A landscape with many valleys, sampled at points; each row gives a point and its height.
A ball rolls from a point to whichever of its 3 nearest points has the largest drop for the distance, and stops where none of them is lower. Distance is the straight distance between rows; heights are no part of it.
k413 height 384: [-20 24 -19 -11 8 -24 -4 3 18 11 39 -12]
k814 height 467: [4 -25 -8 32 -5 35 -18 8 -13 -10 -8 -19]
k524 height 233: [14 -12 -2 -26 -1 25 -14 -1 -10 18 4 2]
k868 height 897: [-4 14 20 -7 3 12 18 -18 7 -30 -32 32]
k503 height 570: [7 -37 10 -14 -15 8 -39 -15 -18 36 -7 1]
k632 height 193: [12 -22 1 -28 -5 23 -18 -2 -16 24 -4 5]
k848 height 68: [-3 32 -3 17 -8 -38 20 -12 8 -3 14 -5]
k554 height 290: [12 -20 -9 -38 1 18 -13 -1 -5 42 11 -4]
k380 height 342: [-14 -34 9 0 20 -37 -2 4 -2 23 -3 14]
k426 height 694: [10 1 19 26 -15 25 -24 -8 -5 -25 -31 4]
k61 height 539: [-3 -14 10 47 -3 34 -12 3 -4 -36 -26 -17]
k835 height 332: [19 -22 -17 -13 -12 31 -23 -3 -15 34 7 -24]
k994 height 746: [-13 35 -15 -16 13 24 26 8 29 -25 7 -4]
k597 height 482: [-15 -7 7 1 13 -23 17 -6 10 -6 -9 20]
k139 height 601: [16 7 15 7 -18 30 -8 -5 -3 -28 -28 9]
k953 height 529: [0 -9 22 -14 5 -8 -3 -7 1 -3 -22 29]
k679 height 178: [-26 34 -3 8 -2 -7 32 -5 21 -20 -1 0]
k782 height 105: [-27 28 1 10 5 -4 34 -17 18 -23 -16 17]
k862 height 737: [-6 23 -11 -27 11 24 18 15 17 -19 -2 1]
k107 height 72: [-11 3 5 20 -1 -44 13 -1 3 4 9 -5]
k451 height 511: [0 -23 25 -15 14 -19 -6 -10 -9 -1 -19 31]
k87 height 379: [17 6 2 -16 -10 27 -8 5 -7 -4 -11 6]
k353 height 424: [5 -18 19 -19 1 0 -10 -6 -9 6 -16 22]
k224 height 234: [18 18 1 12 -4 -48 0 4 -1 16 25 -14]
k548 height 498: [-2 -23 -32 32 6 31 -4 8 -20 -7 12 -24]
k997 height 488: [-1 -16 -2 39 -11 34 -10 4 -10 -22 -11 -24]
k578 height 484: [-17 -16 -10 -27 17 -10 1 5 5 22 17 3]
k443 height 271: [5 -5 -9 -37 10 26 0 7 3 14 5 2]
k181 height 336: [-25 22 -7 -2 4 -28 16 1 18 -6 19 -3]
k329 height 541: [-2 -28 -2 -33 16 -8 -4 -5 2 35 9 14]
k278 height 494: [-1 -10 -25 41 -1 35 1 12 -20 -28 7 -18]
k902 height 238: [14 5 9 24 -9 -53 3 10 -4 19 7 -15]
k480 height 454: [4 -31 24 -6 -6 -1 -43 -14 -18 16 -15 14]
k736 height 766: [10 -6 24 11 -12 9 -28 -13 -6 -13 -31 14]
k191 height 252: [-6 -22 12 24 10 -45 9 4 -1 21 1 -3]
k374 height 46: [2 -1 4 16 0 -48 1 6 -1 19 26 -11]
k570 height 436: [17 17 6 -14 -7 35 9 4 -3 -26 -19 11]
k673 height 369: [-25 27 -18 -17 9 1 9 5 24 -2 25 -7]
k112 height 194: [-8 26 5 31 -6 -32 29 -16 4 -7 0 -2]
k39 height 658: [-9 -1 8 -22 6 6 12 -3 9 -11 -19 25]
k582 height 406: [26 14 -14 -13 -6 37 2 14 -11 -20 -7 -2]
k70 height 453: [39 22 9 11 -10 -47 11 6 -7 14 5 -17]
k634 height 305: [15 -16 15 -15 -11 17 -25 -4 -9 1 -10 9]
k259 height 407: [24 -2 -21 -1 -13 40 -13 1 -19 3 6 -20]
k449 height 276: [-26 14 8 -2 9 -10 30 -6 16 -13 -9 15]
k847 height 439: [10 -25 -14 17 -7 31 -21 6 -17 5 1 -20]
k748 height 430: [-22 5 -19 -19 16 -10 -2 7 17 24 36 -7]
k857 height 400: [8 -26 25 -7 -13 3 -34 -10 -13 6 -20 16]
k872 height 739: [-1 17 -5 -22 8 25 21 5 17 -19 -8 5]
k638 height 423: [27 12 -12 5 -16 42 0 8 -13 -28 -10 -1]
k483 height 136: [-15 41 1 23 -6 -23 27 -11 13 -16 2 1]
k275 height 383: [24 5 20 32 -12 -45 16 5 -4 16 -8 -12]
k226 height 490: [8 -7 -27 36 -10 35 -8 10 -22 -21 6 -23]
k387 height 409: [9 26 -16 -5 0 -42 -14 5 5 24 46 -18]
k317 height 264: [-21 14 3 15 3 -28 22 -3 14 -11 7 1]
k803 height 721: [-12 7 -3 -24 17 6 15 6 13 -11 2 11]
k427 height 535: [-23 -12 -2 -15 16 -22 9 3 6 5 8 9]
k132 height 473: [-19 -4 -18 -13 16 -24 -12 6 16 35 38 -11]

Call two points neighbours if one is among the 3 nearest of the other. Go from one point of each pair to the other, from neighbour to neighbour, staying as low as possible. Name the highest point that can't be avoided.
k782, k632 | k451
k848, k782 | k483
k848, k374 | k317

For each start below, name the point where the ball stops.
k597 | k782
k329 | k632
k70 | k374
k275 | k374
